Each scene shows the same named points in several views. A view is turned or mirrored, and shifted as a whole, has a little noise and may leave points out.

Scene 1
View 1
<240>: -4,7,12,-6,-10,-2,14,21,7,-12,-3,18
<160>: -3,17,13,-8,-21,18,27,31,18,-26,-13,18
<16>: -9,7,6,2,-20,4,19,16,7,-21,-1,11
<237>: -8,5,1,-8,-8,1,16,10,1,-7,2,15
<105>: -2,8,2,-19,-1,4,18,16,3,-2,-2,25
<163>: 2,9,23,-9,-15,4,18,37,20,-22,-9,22
<9>: -7,10,5,-7,-17,11,22,18,9,-19,-6,14
<26>: 10,9,39,-12,-14,-3,16,52,28,-25,-13,27
<225>: -5,4,6,-9,-7,-3,14,14,3,-7,1,19
<192>: -12,8,-13,-8,-12,9,21,1,-5,-7,3,11
<231>: -8,1,5,-3,-9,-9,11,12,0,-8,5,16
<210>: -16,10,-5,5,-26,11,22,7,3,-23,1,4
<169>: -15,6,1,7,-23,3,18,9,5,-22,2,6
<104>: -2,9,27,-1,-21,-1,17,36,20,-28,-6,15
<209>: -1,8,12,-12,-10,3,18,25,9,-12,-6,23
View 2
<209>: -1,-14,4,-11,22,0,-12,-10,15,-16,9,-1
<26>: 7,-12,29,3,31,-4,-21,-9,32,-35,7,25
<104>: -13,3,13,6,39,5,-12,5,21,-32,12,12
<237>: -4,-15,-8,-13,18,3,-7,-2,4,-7,13,-12
<169>: -20,1,-11,-6,31,8,-5,3,6,-15,16,-11
<105>: 2,-22,-4,-17,13,-1,-10,-13,10,-7,11,-10
<163>: 7,-15,20,-4,25,-2,-16,-12,25,-26,10,13
<231>: -5,-18,-3,-7,20,2,-7,7,1,-5,14,-10
<9>: -10,-3,-6,-11,26,5,-10,-11,15,-20,13,-5
<225>: -3,-18,-2,-10,20,1,-8,-2,6,-8,12,-9
<210>: -24,4,-20,-10,31,9,-4,-4,8,-16,16,-13
<160>: -10,1,-1,-10,29,3,-15,-21,27,-28,11,7
<192>: -13,-9,-22,-18,19,8,-4,-7,1,-4,15,-21
<240>: -3,-14,3,-7,26,2,-9,-2,10,-15,11,-3
View 3
<210>: 3,0,-4,17,2,2,3,9,9,11,-6,-13
<104>: -7,-2,9,20,15,-12,-1,-23,-3,-16,-18,-1
<237>: -6,-1,9,1,-1,9,16,4,4,-8,-8,-7
<169>: 4,0,3,16,1,3,3,3,8,7,-10,-10
<163>: -18,-4,6,11,16,-12,4,-21,-3,-20,-14,0
<9>: -11,-2,-3,9,8,-5,6,-2,4,-5,-6,-10
<26>: -22,-5,11,15,24,-22,1,-37,-10,-33,-21,5
<231>: -1,1,15,3,-1,12,20,0,3,-8,-13,-4
<225>: -7,0,6,3,1,5,16,4,5,-5,-6,-9
<16>: -1,0,4,14,5,0,4,-4,5,-1,-11,-6
<209>: -16,-3,7,3,10,-3,12,-9,1,-17,-9,-4
<160>: -20,-4,-6,13,16,-16,-4,-10,-1,-12,-5,-8
<192>: -4,0,1,0,-3,12,18,17,8,4,0,-15
View 4
<237>: -15,1,2,-16,14,2,-7,-3,-1,-10,8,7
<240>: -5,-5,4,-18,7,-5,-3,-3,-8,-4,-1,3
<225>: -12,-1,6,-19,11,-2,-4,-5,-2,-7,6,8
<209>: -3,-1,5,-16,9,-6,7,-5,-6,-2,2,-1
<104>: 10,-10,-4,-16,1,-12,1,2,-15,5,-15,-7
<231>: -15,-5,4,-20,8,-1,-12,-4,-4,-10,4,11
<169>: -9,0,-18,-8,9,5,-16,9,-3,-8,-5,5
<192>: -20,8,-8,-10,18,11,-10,2,7,-13,13,9
<9>: -3,4,-9,-9,12,1,0,3,-3,-2,-1,-3
<16>: -5,-2,-11,-11,9,0,-9,4,-5,-6,-4,2
<210>: -10,5,-22,-4,13,10,-15,10,-1,-9,-2,1
<160>: 3,5,-8,-8,11,-2,11,2,-2,0,-2,-9
<105>: -13,6,11,-16,16,-2,7,-9,2,-7,12,3

Which points are out of place in each view (at most two, in the order of its rows)? Write - if all are in place.
view 1 -> -
view 2 -> <104>, <163>
view 3 -> <225>
view 4 -> <160>
